The views of a scene show one set of named points, each view turned or mirrored, and shifted as a whole, with a little noise and some points left out.

Scene 1
View 1
k_674: -25 21 -36 -30 -9 5 4 -5 -8 -10 9 17 -2 -40 16 3 -6 -26 42 -14 -40 -1 17 -18 9 -5 10 -6 6 -13 10 -8 -2 -19 -10 1 -8 24 -13 5 36 26 -5 17 -5 1 17
k_218: -31 -23 -19 -5 -3 -22 -7 -21 35 9 23 30 -19 -4 14 -27 -9 28 62 -22 2 3 17 14 -22 -19 24 0 24 22 0 24 12 2 -22 36 -57 -15 8 6 -5 31 27 20 24 11 2
k_940: 45 -10 -20 6 -3 4 16 -1 8 -37 18 14 -12 45 23 -5 25 17 11 -54 7 -6 15 20 -3 4 -4 -26 14 49 5 10 13 44 43 4 13 -17 -4 -12 -6 -13 5 -6 25 -22 -2
k_138: -4 -17 -19 -27 0 -11 11 5 3 -13 12 24 -8 -9 18 -20 0 8 38 -12 0 -10 20 4 -8 3 -2 -2 22 18 10 6 12 21 -13 19 -15 4 3 11 -11 -1 0 -2 9 19 12
k_213: 9 8 -23 -27 -11 16 22 7 -27 -32 9 10 4 -16 24 9 14 -32 8 -15 -27 -8 6 -11 15 6 -14 -9 2 5 11 -19 4 13 11 -14 23 26 -17 -4 24 -12 -21 -5 -5 -2 17
k_901: 22 -18 -12 27 -2 -5 4 -27 13 -17 34 22 -4 32 19 -21 28 12 32 -49 19 10 -12 25 -5 -35 8 -3 15 69 -13 27 15 23 22 6 -18 -15 -13 -16 9 -6 22 0 30 -28 -28
k_506: -17 5 -23 -21 -4 2 9 -8 -10 -11 15 20 7 -27 23 -10 5 -21 35 -15 -25 1 1 -10 8 -8 1 1 7 6 4 -3 7 -4 -7 -1 -11 20 -14 -2 27 7 -3 7 -4 5 6
k_160: -37 -2 -22 -19 -5 -10 -4 -19 10 6 16 27 -5 -31 13 -20 -6 -1 60 -17 -18 8 8 -4 -4 -18 18 2 20 6 -2 9 4 -20 -25 14 -42 6 -5 4 21 36 18 23 3 7 7
k_53: -20 -18 -23 -2 -1 -13 -3 -24 29 6 16 28 -16 5 8 -25 -3 24 59 -30 -1 2 17 16 -17 -19 27 -6 24 34 -3 25 10 4 -10 25 -42 -17 5 5 -1 34 28 18 25 0 -2
k_702: -42 11 -24 1 -2 -9 -8 -36 18 10 24 23 -8 -27 12 -17 1 0 65 -29 -20 9 5 -3 -3 -31 32 -1 13 8 -10 15 1 -30 -15 9 -47 5 -8 3 37 49 27 37 15 -10 1
k_549: 8 -11 -18 -58 -6 6 28 30 -43 -31 10 20 13 -44 31 -5 5 -36 12 17 -25 -13 6 -22 17 26 -22 10 11 -6 16 -26 9 16 -15 -5 19 34 -10 12 4 -40 -34 -24 -18 35 23
k_269: 30 27 -28 -2 -9 28 25 2 -28 -39 15 5 7 10 31 16 34 -37 0 -42 -19 -6 -2 -4 19 -4 -11 -17 -5 29 5 -15 -2 19 42 -26 37 20 -23 -14 40 -21 -20 -8 2 -31 2
k_241: -10 16 -27 -28 -10 15 15 4 -29 -18 14 15 11 -34 24 3 12 -39 25 -12 -34 -2 -4 -21 16 -9 -7 2 -2 -3 3 -15 -1 -6 2 -14 6 31 -25 -6 42 -4 -16 0 -13 -2 11
k_762: -25 9 -23 -32 -5 3 6 2 -16 -9 12 20 4 -40 20 -4 2 -25 37 -6 -29 1 4 -16 11 -3 5 0 5 -3 6 -11 6 -17 -15 -1 -13 26 -12 2 31 8 -8 13 -7 9 11
k_260: 5 13 -28 -9 -8 10 8 -7 0 -19 17 10 -9 3 18 4 11 -11 25 -39 -15 -3 13 1 4 -6 4 -16 7 19 7 1 1 5 18 -4 6 2 -9 -7 18 10 1 11 10 -14 6
k_472: 21 -27 -12 -12 -3 -6 17 4 -10 -23 19 22 0 6 26 -19 14 -1 24 -10 10 -4 1 10 1 0 -9 5 14 40 2 7 22 37 2 5 -9 1 -5 0 -9 -23 -1 -14 11 8 -3
k_97: -8 14 -33 -35 -6 8 10 6 -3 -19 6 16 -11 -17 16 5 -7 -16 29 -19 -28 -9 31 -11 5 9 7 -15 13 -4 16 -10 -3 0 3 3 6 11 -1 12 14 19 -7 7 4 8 26
View 2
k_702: 2 -13 -9 -19 -4 -24 25 14 -31 7 15 -9 -13 -14 19 -21 -23 -18 -3 25 -64 26 -15 -27 -14 -12 22 -53 20 10 3 -2 25 -17 -19 25 21 -52 -37 -9 -24 10 2 26 -6 -2 -13
k_138: -3 -8 -8 -21 -8 0 22 -2 6 1 6 12 -7 -11 41 21 -18 8 -5 13 3 31 -9 -15 -3 -19 31 7 7 12 8 19 -6 11 -20 23 -14 -26 19 -15 -17 15 8 14 -21 5 6
k_940: 12 0 10 -40 -18 -2 1 15 27 2 6 9 -5 -4 52 38 -7 7 19 -29 0 25 -7 -3 -16 -6 58 17 -19 -9 25 71 -16 -32 -22 45 -18 14 40 -4 -27 -12 13 33 -28 -12 -8
k_269: 24 3 18 -7 -21 0 -9 7 45 -13 25 -23 -12 7 32 13 17 -27 28 -39 -23 7 -19 -13 -38 25 18 35 -32 -31 31 43 6 -44 -1 7 5 34 0 28 -6 -19 7 52 -28 -28 -19
k_260: 6 1 5 -20 -13 -12 4 10 9 0 10 -15 -14 -2 34 -2 -6 -11 11 -7 -30 26 -14 -10 -16 -6 23 -4 -6 -5 18 37 8 -29 -2 26 4 3 -4 4 -23 -7 8 39 -24 -8 -12
k_218: -9 -15 -19 -25 -3 -21 34 8 -31 15 -1 13 -11 -20 37 2 -31 8 -9 34 -28 38 -8 -17 5 -35 39 -35 29 27 -1 11 -1 6 -30 42 -3 -50 1 -32 -35 20 5 11 -8 12 4
k_506: 5 -3 -1 6 -10 -7 13 -1 8 -4 21 -16 -16 -2 26 -10 -5 -16 4 14 -31 23 -22 -16 -16 0 1 6 0 -5 9 0 14 -1 4 2 11 -14 -17 10 -9 4 6 29 -23 -4 -4
k_97: -14 9 -5 -4 -20 -16 0 -1 10 -2 1 -25 -17 8 39 -19 -13 -16 2 11 -17 29 -24 -3 -2 -16 -4 3 -10 2 7 16 13 -7 25 14 0 24 -12 -1 -24 -5 2 37 -26 6 0
k_213: 3 6 0 10 -17 -6 1 -8 24 -11 16 -30 -16 7 31 -14 3 -25 10 2 -21 19 -28 -9 -20 4 -13 22 -10 -6 11 9 16 -9 24 -8 4 22 -19 21 -8 -8 3 42 -30 -10 -6
k_53: -15 -7 -15 -35 -12 -27 25 17 -32 19 -5 5 -12 -14 40 -3 -36 7 -8 24 -33 34 -9 -14 5 -39 45 -50 17 20 0 31 5 -13 -19 54 -4 -40 -1 -31 -42 5 4 20 -10 12 0
k_549: 2 8 -2 33 -20 15 1 -29 44 -23 15 -18 -18 12 23 0 13 -16 0 12 19 27 -33 -9 -4 3 -31 60 -14 -7 10 -8 1 27 33 -29 -9 28 -3 23 4 12 0 29 -37 3 10
k_241: 15 0 3 12 -14 0 3 -8 20 -15 26 -26 -15 0 23 -12 9 -27 11 0 -29 17 -25 -16 -21 14 -14 24 -9 -9 14 -2 18 -7 13 -14 9 5 -25 25 -4 -1 2 39 -27 -14 -13
k_472: 12 -8 -4 -11 -10 11 14 -1 29 -6 11 13 -9 -6 39 30 0 6 5 -1 7 27 -11 -17 -13 -7 30 33 -5 -1 16 28 -9 7 -24 14 -15 -11 27 -1 -10 7 6 23 -28 -2 6
k_160: -7 -9 -15 -9 -5 -16 24 1 -23 7 9 -11 -14 -11 24 -17 -17 -9 -6 30 -38 27 -17 -22 -5 -20 10 -32 16 13 -1 -7 17 8 -4 13 14 -41 -27 -11 -22 15 2 19 -13 6 -2
k_674: -4 1 -7 6 -14 -19 7 -2 -3 -2 12 -29 -17 0 25 -29 -7 -26 -2 21 -38 24 -27 -16 -9 -7 -14 -9 2 3 5 -5 20 -9 26 1 14 -1 -37 6 -19 3 0 35 -17 1 -6
k_901: 26 -17 7 -44 -5 0 23 26 7 7 21 23 -7 -15 38 41 -2 3 14 -15 -26 22 1 -28 -24 -3 70 -6 4 -6 23 50 -9 -31 -55 42 -7 -42 24 -4 -18 1 14 24 -13 -16 -14
View 3
k_213: -10 6 32 1 4 6 -2 21 -2 8 -1 19 30 -2 27 -17 0 5 -13 -23 15 1 10 7 5 -2 -13 15 0 24 -16 -25 2 -7 11 -16 -39 15 24 -17 14 16 -13 -30 29 17 5
k_53: 36 -26 14 26 1 -3 23 -36 -4 -26 8 16 -20 -22 -5 14 -20 -2 10 16 4 -2 31 11 -27 45 -1 -17 -19 8 -9 -17 -14 -15 -36 11 -20 5 -22 9 -4 -15 27 23 -12 -25 -11
k_269: -1 7 13 -5 -1 7 14 37 -3 23 -15 -7 27 5 26 -37 16 -5 -4 -30 -16 -7 -24 5 16 -60 13 11 -20 32 -32 -8 21 2 8 -6 -59 -9 42 -39 23 27 -32 -37 49 22 2
k_260: 11 -14 22 11 2 -2 18 -2 -1 2 1 4 16 -7 18 -8 -1 -2 1 0 0 -1 3 9 -6 -7 -4 2 -15 31 -19 -16 -2 -12 -12 -4 -47 -5 15 -18 12 4 3 -10 11 -4 -5
k_901: 47 -26 -16 26 -2 -2 40 -22 -4 -12 -10 -25 -37 -15 -16 -11 -8 -10 26 5 -23 -5 -4 11 -17 -10 28 -16 -40 12 -23 13 11 -6 -37 26 -38 -19 -9 -5 -1 -2 1 18 14 -22 -10
k_674: -16 -2 52 -2 -1 -11 6 -6 -7 -2 22 31 13 -2 35 -13 -6 0 -10 -15 31 8 31 10 5 24 -21 4 2 23 -9 -30 -15 -10 7 -21 -29 31 14 -2 9 9 7 -25 16 8 -2
k_549: -20 28 19 0 -4 44 -32 47 0 -3 -18 39 36 -8 8 -15 2 25 -32 -45 17 -3 21 2 1 -2 -3 27 13 5 -16 -32 6 0 2 -10 -18 29 25 -11 -4 31 -40 -28 48 39 23
k_160: 2 -9 36 8 4 -10 7 -30 -7 -18 24 27 -18 -10 8 -1 -19 1 0 -6 25 8 42 10 -10 52 -10 -4 -1 7 -8 -22 -25 -13 -16 -4 -12 32 -10 9 -5 -7 22 -1 3 -9 -9
k_241: -16 13 35 -10 -2 -2 8 14 -8 8 7 19 10 4 25 -32 3 3 -11 -34 18 2 15 6 7 -4 -5 10 -6 17 -16 -16 -3 -2 9 -11 -31 27 26 -17 7 21 -15 -32 41 19 4
k_762: -13 7 36 -1 -1 -4 1 -3 -8 -2 15 33 6 -4 23 -18 -12 0 -11 -25 29 5 29 9 2 27 -8 10 -1 14 -12 -22 -12 -6 0 -13 -22 35 12 -6 3 10 -3 -25 25 11 2
k_702: 5 -22 42 10 6 -33 28 -48 -8 -10 32 19 -32 -3 21 -14 -16 -11 12 -1 25 8 40 21 -4 46 -7 -15 -17 10 -4 -10 -27 -13 -16 -8 -21 27 -2 5 5 -7 33 -3 2 -18 -14
k_472: 27 -2 -11 20 -3 31 1 15 4 -13 -20 8 -3 -18 -18 -1 -9 12 -5 -15 -10 -8 8 1 -17 -2 21 6 -15 6 -20 -10 9 -7 -29 17 -28 -3 0 -6 -11 11 -18 8 28 1 7
k_218: 28 -22 17 28 1 0 15 -40 -2 -34 17 22 -23 -25 -4 17 -21 1 10 18 6 1 42 10 -31 56 -3 -14 -10 4 -5 -25 -17 -18 -41 6 -11 15 -27 11 -10 -20 30 24 -11 -23 -8
View 4
k_472: -1 -34 15 19 3 14 -11 -12 -6 27 2 13 4 27 32 -11 5 10 21 5 3 -5 -12 -3 29 -7 -27 -35 -18 -36 1 21 -7 11 11 10 -4 17 -4 11 -7 -13 7 7 52 10 -8
k_762: -11 -5 12 -22 -1 -2 3 28 18 -20 -11 10 5 27 21 -11 22 37 19 -10 -7 -27 2 31 19 2 -6 15 4 -21 -18 -6 8 12 -6 -11 10 21 -6 -10 19 16 -2 -7 23 -15 5
k_269: -9 5 -5 12 24 33 -24 -52 -16 11 19 6 -18 26 37 -13 -20 38 16 18 -36 10 -17 61 15 19 -38 -20 11 -19 13 3 -3 10 25 25 9 28 6 -36 18 4 20 11 24 -37 9
k_901: -16 -33 36 28 13 -2 -12 -40 -25 46 20 36 -1 -24 23 -18 -10 6 38 14 -5 23 -8 19 37 4 -13 -40 1 -23 -5 35 -17 19 13 43 -2 -2 -14 40 -13 -1 29 -16 16 19 -17
k_702: -24 -13 40 -25 -2 -23 7 31 12 -11 -9 36 9 -26 9 -10 19 22 29 -12 3 -2 10 34 27 8 22 14 17 -3 -37 10 11 14 -15 13 11 -5 -22 33 15 23 8 -38 0 8 -14
k_160: -18 -15 30 -24 -6 -15 4 39 21 -11 -16 25 15 -4 8 -7 25 21 27 -15 8 -13 9 16 26 4 13 8 4 -13 -29 9 7 16 -16 1 12 2 -21 30 10 10 1 -26 20 11 -6
k_940: -9 -13 11 24 19 35 -27 -52 -18 48 22 22 0 6 30 0 -16 0 18 33 -7 26 -14 16 20 26 -33 -52 -2 -17 -6 23 -12 8 21 42 5 13 -18 9 1 -30 14 -2 49 4 -14
k_138: -7 -32 23 2 -4 5 -6 3 6 23 -8 18 15 14 24 -6 13 2 23 3 14 -4 -3 -9 28 -3 -18 -27 -15 -26 -17 19 -10 12 2 9 2 11 -17 30 -5 -15 -1 -11 48 19 -13
k_506: -7 -17 12 -9 2 5 0 14 10 -4 -8 7 6 34 26 -9 18 29 17 -6 -3 -21 -6 20 25 -5 -16 -4 -9 -26 -8 0 1 14 4 -9 6 23 -4 -5 10 6 -2 1 38 -7 6
k_97: -9 4 1 -20 0 25 -10 11 21 -10 -6 13 15 33 19 5 16 19 11 9 -4 -13 2 24 10 25 -16 -3 8 -14 -25 -4 15 2 -4 3 13 26 -15 -11 25 -15 -8 -13 44 -18 -3
k_674: -15 2 11 -33 1 6 1 28 20 -26 -13 19 6 21 15 -5 19 32 15 -8 -8 -18 8 46 15 15 -3 19 14 -9 -23 -8 17 10 -14 -6 19 18 -7 -9 28 15 -6 -14 20 -24 5
k_218: -16 -29 42 -16 -10 -12 2 29 17 10 -16 38 27 -21 7 2 26 -7 30 -3 24 1 10 -6 30 7 12 -10 -2 -17 -41 27 -1 11 -14 17 7 -7 -32 58 -1 -10 -4 -39 35 33 -22
k_549: 12 -14 -20 -3 1 25 -6 13 17 -15 -9 -11 3 84 37 -12 17 33 11 -4 -9 -43 -16 10 17 -12 -46 -5 -26 -40 7 -11 5 4 13 -36 5 44 12 -43 15 -3 -14 25 58 -28 21
k_260: -11 3 13 -8 9 21 -12 -17 3 8 4 21 -1 7 23 -1 -3 16 18 12 -11 6 -2 36 18 24 -13 -17 8 -10 -18 14 2 9 4 26 13 16 -14 -1 17 -4 7 -13 31 -8 -3
View 5
k_53: -10 -4 2 -51 17 -14 -21 16 22 -4 21 -12 9 6 18 -28 -9 -21 -8 42 6 -39 -18 11 4 -22 -17 13 1 -4 -10 6 31 -31 10 -19 -37 37 -24 23 -13 18 25 4 15 9 3
k_160: -13 -3 7 -43 10 -14 3 6 17 14 2 -24 8 -4 22 -25 10 9 -17 14 -5 -35 -6 11 -5 -10 4 -3 2 -27 1 5 29 -11 -1 -1 -29 50 -16 -13 -20 11 0 -2 14 -14 15
k_472: 3 2 -14 -6 -7 15 25 18 10 -30 18 10 23 -6 16 3 -31 -23 11 13 0 -34 -10 16 13 -12 -21 -8 -14 29 -30 -7 -24 -32 -16 21 9 7 -15 17 -11 6 8 0 8 -9 11
k_213: -5 7 -16 22 -7 30 39 10 -4 6 -2 -15 8 6 22 3 11 8 9 -31 -13 -7 9 -6 8 -7 27 -4 -10 2 7 -15 -26 0 -1 17 0 23 -19 -27 -25 4 -3 7 -12 -35 5
k_218: -11 -11 10 -55 19 -19 -12 10 27 1 19 -17 9 3 19 -33 -6 -12 -13 46 5 -47 -21 13 2 -24 -20 -2 4 -15 -18 10 33 -29 9 -16 -38 41 -23 18 -17 12 24 -6 24 6 12
k_702: -13 5 5 -36 13 -13 -9 6 15 23 1 -24 6 2 21 -26 15 7 -16 8 -6 -27 -5 11 -4 -11 8 11 3 -24 12 7 41 -9 9 -11 -43 49 -22 -8 -17 14 6 2 8 -14 6
k_506: -4 5 -7 -7 0 4 28 9 1 9 1 -14 11 -10 17 -6 8 8 -4 -13 -10 -21 2 8 1 -1 10 -5 -8 2 -1 -6 -3 -12 -7 14 -9 30 -15 -15 -18 4 -10 4 1 -30 8
k_241: -3 15 -8 9 -11 14 38 4 -9 17 -11 -13 13 -10 19 5 24 15 -6 -46 -19 -9 13 8 -1 5 27 4 -8 7 18 -9 -2 -3 -9 25 -6 31 -14 -35 -14 3 -31 17 -15 -44 4
k_97: -12 -4 -11 9 5 27 19 16 3 7 8 -14 5 21 13 -12 10 4 11 -15 -6 -12 -1 -10 8 -13 23 -13 -5 -14 0 -11 -23 -4 10 -1 -17 25 -26 -18 -28 7 22 -3 -4 -26 0
k_762: -4 2 -3 -7 -1 8 31 7 4 19 -7 -18 7 -4 18 -6 15 21 -6 -18 -12 -22 4 7 -3 -4 20 -11 -4 -13 1 -1 -1 -5 -10 12 -11 31 -16 -26 -23 2 -12 1 6 -34 10
k_549: 5 -13 -10 30 -11 28 72 8 -7 -3 0 -11 12 -9 11 14 -2 21 15 -26 -12 -17 -1 3 3 5 17 -51 -9 1 -28 -17 -65 -9 -23 39 30 5 -8 -30 -29 -9 -6 -16 12 -50 23
k_940: -4 16 -26 5 -14 34 0 25 12 -36 32 19 18 19 20 -3 -34 -54 28 12 7 -18 -10 -9 27 -24 -13 32 -19 49 -12 -17 -30 -29 10 -6 -4 -4 -31 35 -8 13 31 26 -22 5 -13
k_901: -4 25 -16 -34 -14 -2 -19 19 17 -33 22 22 29 -11 27 -4 -32 -47 1 25 5 -34 -7 24 15 -17 -27 42 -22 48 -11 -2 22 -37 -5 -2 -17 14 -26 36 9 14 1 28 -14 8 -3
k_138: -5 -10 -5 -26 6 1 9 13 18 -16 14 -4 14 1 16 -15 -22 -18 6 29 4 -39 -14 13 11 -15 -20 -14 -3 11 -31 -1 -7 -30 -4 2 -6 16 -21 15 -14 13 17 -6 19 -2 9
k_260: -8 15 -17 -3 -8 20 6 17 5 -4 14 -1 15 14 18 -9 -2 -14 9 -7 -4 -13 -2 -5 14 -14 12 20 -12 13 8 -8 -3 -15 5 0 -20 21 -25 -1 -14 12 8 19 -15 -15 -4
k_674: -9 5 -3 -3 5 10 23 7 -1 26 -7 -26 4 6 18 -13 22 20 -9 -21 -18 -14 8 -1 -4 -5 26 -8 -2 -20 12 -4 0 0 4 6 -23 41 -15 -31 -26 8 -7 0 -3 -33 7

In a view up to two points have been moved. Name them for each view, in the order of its rows, or write -.
view 1: k_138, k_213
view 2: k_53
view 3: k_269
view 4: k_506
view 5: k_702, k_241
